Each row is a point on a landscape with many valleys, with its height.
From any point a ball takes the steepest step (drop divided by distance) to one of its 2 nearest points. It stops when none of these is lower. Distance is the straight distance between rows; heights are no part of it.
<888>: [136 170 100 140  87 106 116 111 155  81 121 130 165 126  94 131 127 129
 110 128 113 141]  h=190
<403>: [144 100  79 143 151 105 142 164 160 179 137 115 124  68 182 168 189 124
  92 126 140 186]  h=489
<444>: [ 96 162 177  96 173 174 120 117 128  77 133 158 162 117 104 117  88 109
 150 107 160 100]  h=249
<213>: [116  61 111 130 119  87 109 114 147 143 117  82 126 120 164 152 134  88
 146 107 156 134]  h=380
<162>: [196 179  45  85  80  91 132 102 106 156 125 152 130 108 107 123 185  92
 111  90 128 102]  h=104
<77>: [108 107  94  98  88 128 109 105 113 111 116 150 120 106 122 217 126 124
 136 130  92 187]  h=238
<170>: [139 145 162 161 122 193 111  82 122 102 118  55 126 145 128 134 127 144
 148 173  76 162]  h=372
<529>: [171 172 108 118  96 124  66 104 121 145 126 116 148 165  95 145 123 151
 128 118  60 107]  h=461
<507>: [ 93 152 145 159 151 203 115 104 166  90 145 113 134 112 146 159 148 145
 135 143 129 128]  h=247
<985>: [116 120  87 166 170 148 174 135 126 163 152  94 109  99 145 188 153 162
 142 138 112 189]  h=85
<48>: [123 157 146 156 181 161 147 171 148 166 136  86 100 130 167  98 149 179
 143 139 172  83]  h=399
<613>: [115 187 176 159 159 187 133 154 150 160 114  57 123 122 154 102 157 165
 120 161 145 126]  h=494
<290>: [ 77 123  87 111 120 113  94 133 111 162  98 104 114  95 140 176  80 136
 147 156  99 168]  h=536
<121>: [150 137  72 165 205 123 185 141 125 178 139 102 150  96 144 173 171 173
 149 120 122 136]  h=187
<826>: [ 98  94  85 136 127 139 142 115 124 117 143 111 106  87 149 203 135 132
 140 138 104 205]  h=176
<969>: [181 165  75 109  88  90 140 104 104 100 153 195 138 119 105  90 153 108
 124  87 137  92]  h=48
<377>: [123 111 134 184 156 202  99 115 123 148 114  66 129 142 165 161 129 153
 171 173  74 176]  h=233
<773>: [141  91  97 117 121  95 115 161 142 179 121 104 107  80 172 161 145 112
  96 158 104 209]  h=455
<983>: [115 133 136 151 113 105 125 120 174  93 129 136 146 108 124 125 112  95
 137 119 145 121]  h=278
<568>: [135 126 147  92  85  89 123 170 160 135 157 150  98 140 166  98 140 139
  85 137 183 132]  h=578
<693>: [158 139 157 114 106  98 151 152  82  88 136 122 112 131  92 142 122 125
 155 123 105 110]  h=693
<738>: [149 123 101 189 185 124 170 133 127 179 133 162 151 139 166  68 154 179
 130  86 188  96]  h=634
<519>: [144  96 123  94  69  88 107 122  86 115 114 176 150 141 108 152 169  98
 116  74 122  89]  h=358
<570>: [154 143 108  87  87  76 153 103 124 122 134 109 107 116 114 148 129 100
 131 151 119 147]  h=240
<877>: [ 92 156 153 181 189 211 146 133 110 117 116 170 112 126 169  34 108 155
 123 148 177 122]  h=699
<199>: [142 214 149 103 134 149 102 126  55 143  83  88 168 132  73 139 111 130
 157 138  73 135]  h=751
<937>: [113 141 113  88 139 128 107 115 126  95  89  73 174 155  70 135  97 131
 134 121 128 100]  h=522
<181>: [102  99 127 122  90 118 118 145 159 147 149 121 125 171 136 156 157 156
  67 162 120 165]  h=518
<973>: [122 115 153 100  60  84 106 133 130 145 143 133 125 162 142 133 156 139
  81 124 153 138]  h=551
<762>: [108 144 133 166 105  90 145 109 148 166 158 100  93 114 167  88 132 135
 118 156 157 118]  h=679
<206>: [122  94 103 156 134 118  84 123 130 129 145  86 145 144 148 156 102 130
 152 161  83 194]  h=323
<443>: [127 116 108 139 164 116 145 173 152 164 151  68  94 127 164 141 146 165
 132 143 149 115]  h=327
<230>: [135 190 133 102 137 166 127  99 123  87 139 115 172 161  73 167 122 122
 156 140 110 153]  h=357
<708>: [158  88 130  62  98  95 156 111  81 110 111 205 100 120 132  70 114  86
 104 104 188 138]  h=708
<427>: [ 94 123 147 109 122 147 155 117 115  78 155 119 113 142 103 182 135 150
 140 136 129 141]  h=400
<301>: [154 125  84 102 113 117 106 127  88 121 123 155 158 160  81 168 165 110
 148  78  92  75]  h=384
<979>: [ 98 110  82 120 116  79 162 102 131 132 123  86 117 104 134 138 126  89
 134 181 142 160]  h=324
<84>: [ 77 124 125 101 133 100 120 122 119 140 133 107 103 109 124 176  98 109
 154 162 112  99]  h=502
<576>: [103 124 126 191 151 165 123  87 149 150 144  86 127 126 156 164 138 130
 163 154 112 146]  h=93
<45>: [155 158  91 129 104  84 124 125 117  68 128 159 167 104  91 109 130  97
 133 113 110  90]  h=110
<452>: [148 185  84 121 101 140 129 113 132 108 108 141 170 155  73 162 119 125
 141 155  82 174]  h=279
<336>: [134  98 118  72  71  96 114 109  69 142 118 156 135 132 104 189 165 109
 104 111  92 136]  h=332
<499>: [111 130 204 123 163 141 127 152 139 133 127 123 141 141  98 102  88 108
 135 144 124  90]  h=152
<746>: [ 96  91 123 132 140 110 133 114 168 133 168 188 115 141 145  66  98 118
  90 154 150  94]  h=246
<130>: [116  96 102  80 116  90 126 130 131  91  98 111 154 139  88 160 113 103
 132 113 134 106]  h=478
<690>: [ 95  83 158 114 139  94 137 155 125 138 151 150 128 122 137 101 106 126
  98  74 187 139]  h=765
<729>: [141 146 152 143 149 138  95 134 167 119 123  80 162 145 112 146  99 109
 149 150  90 166]  h=245
<314>: [117 100 157 130 144 106 133 166 118 121 111 153 105 120 131  56  65 131
 114  81 171 118]  h=749
<222>: [109 158 148 103 133 158 150 102 116  60 152 151 140 130  82 149 119 127
 156 109 147 118]  h=325
<392>: [109  83 159 179 179 183 129 133 159 120 135 148 129 152 158  87 128 132
 140 131 154  80]  h=416
<735>: [ 92 142 125 104 143 137 116 147 176 120 132 136 143 117  92 168 105 132
  96 143 102 130]  h=122
<854>: [179 199 138 146 100 147 142 154 100 104  95 186 134 134  89  75 146 115
 154  94 132  61]  h=479
<108>: [ 71 123 148 149 172 126 155 120 109 141 159 107 104 108 137 128 103 110
 174 163 149  92]  h=449
<583>: [140 105 173 156 110 165 139 111 159 131 115 174  78 172 139  65  95 150
 117  93 161 117]  h=802
<75>: [116  80 160 154 133 127 130 135 160  88 139 162 130 146 136 104 105 100
 149 115 159 108]  h=346
<605>: [126 111 100 176 147 102 152 102 138 200 152 143 129 108 186  82 166 148
 104  84 183 117]  h=605
<281>: [120 105  91 158 120  99 143  95 146 184 163 113 114  96 184 103 180 136
  74 138 158 139]  h=636
<706>: [128  36 121 109 119  96 113 104 153 152 131 121 125 107 166 142 158  79
  89 131 144 134]  h=335
<875>: [154 189  97 120  95 133 125 173  57 132  69 119 154 140  75 152 137 148
 160 142  72 152]  h=777
<616>: [191 164  63  77  62  74 143  95  96 133 107 114 118 122 108 130 166 110
 122 133 123 137]  h=161
<132>: [158 103 156  89 111 101 155 158 121  99 150 153  71 122 134 131 114 119
 142 119 135 110]  h=660
<719>: [150 218 162 143  81 132 112 151 111 108  93 138 155 142 100 115 151 116
 153 136 126  88]  h=533
<413>: [160  69 161  70 108  92 159 131 100 118 144 168  75  98 150 107 129  84
 114 126 161 132]  h=686
<649>: [158 166 142 143 105 174 108 112  89  83 122  94 136 149 102 151 133 149
 154 189  51 145]  h=472
<426>: [129 135 164 152 191 156 108 165 188 132 147  95 149 115 131 147 116 114
 135 138 109 136]  h=153
<870>: [ 88 136 160 146 167 210 131 113 161  99 130 132 118 117 145 101 129 148
 125 139 147  83]  h=348
<8>: [158 168 213 134 131 183  99 138 133  87 102 165 147 142 124  41 106 129
 112 117 127 100]  h=379
<760>: [ 91 140 137 193 194 158 160 148 108 165 126 153 146 125 153  53 127 167
 123 108 188  99]  h=662
<266>: [129 122 140 184 162 174 144 135 158 151 113 173  78 118 160  53  92 164
 103  78 165 122]  h=767
<388>: [125 124 137 103  86 140 145 113 139 105 150 136 112 168  89 179 149 159
  95 138 101 154]  h=464
<689>: [109  97 117 179 151 141 150 116 155 166 144 103 129 123 155 118 162 167
 102  71 167 127]  h=570
<387>: [123  83  98 136 125 126 140 145 177 141 134 102 112 113 160 158 175 152
  86  94 161 155]  h=529
<196>: [161 167 130 114 115 139  84 105 125 107 123 134 166 164  88 130 134 134
 151  78 117  67]  h=421
<433>: [108 147 127 192 180 197 135 109 127 143 101 200  68 151 165  53  72 143
 116 127 159 141]  h=735
<185>: [118 116 150 111  90  91 149 139  68 105 102 191 121 144 113  67  90 118
 120  86 177 118]  h=729
<197>: [136 170 200  99 143 159  85 152 121 104 101 103 173 157 101 108 122 115
 133 145 112  87]  h=237
<636>: [ 86  84 125 146 139  85 171 106 108 120 156 107 123 115 140 120 122  84
 150 159 155 124]  h=390
<371>: [114 106 169 154 207 138 162 178 157 152 156 114 134 128 125 112 110 116
 139 133 134 111]  h=45
<236>: [106  80  91 131 136 101 102 122 151 110  89  72 152 118 118 156  95 102
 142 126 117 136]  h=431
<859>: [130 141 174 130 106 131 132 171 160 117 130 131  83 134 143 115 121 154
 133 122 164 107]  h=618
<142>: [ 97 139 106  99  95  87  76 150  83 144 111 136 137 112 111 168 101 136
 115 160  64 137]  h=559
<229>: [168 110  72 138 192  93 175 149 145 192 151 107 122 108 176 147 177 150
 142 138 143 100]  h=261
<353>: [173 103  92  95  80  99  93 149 122 151 111 119 114 124 155 155 113 138
 126 169  75 221]  h=415
<434>: [129 150 232 100 161 198  99 144 115  90 102 122 153 133 162  70 131 108
 132 129 134 106]  h=312
<648>: [179 160 160 130 111 156 118 148 131  89  95 203 133 154 100  68 101 127
 139  80 130  82]  h=436
<607>: [115  47 108 117 150 104 130 115 182 160 145 155 119 120 162 101 138  96
  88 123 160  89]  h=293
<489>: [166 113 107 128 100 120 109 135 118 131 112 110 138 157 120 149  88 136
 166 164  62 217]  h=373
<671>: [104  80 121  57 101 113 130  90 109 143 142 138  90 108 131 205 147 108
 104 139 117 150]  h=292
<250>: [140 168 178 123 133 124 125 127  61 105 128 104 157 125  71 135 111 119
 151 116  89 120]  h=723
<628>: [185 157  56 118  82 128  84 107  97 169 117 148 147 160  92 150 141 154
 122 107  42 153]  h=486
<643>: [ 74 110 131 120 149 127 143 109 160 133 168 152 114 112 117 127 108 128
  96 137 125 103]  h=191

For each start below, name the point where the ball stops.
<130> => <735>
<433> => <371>
<142> => <969>
<403> => <371>
<529> => <985>
<290> => <969>
<859> => <371>
<854> => <371>
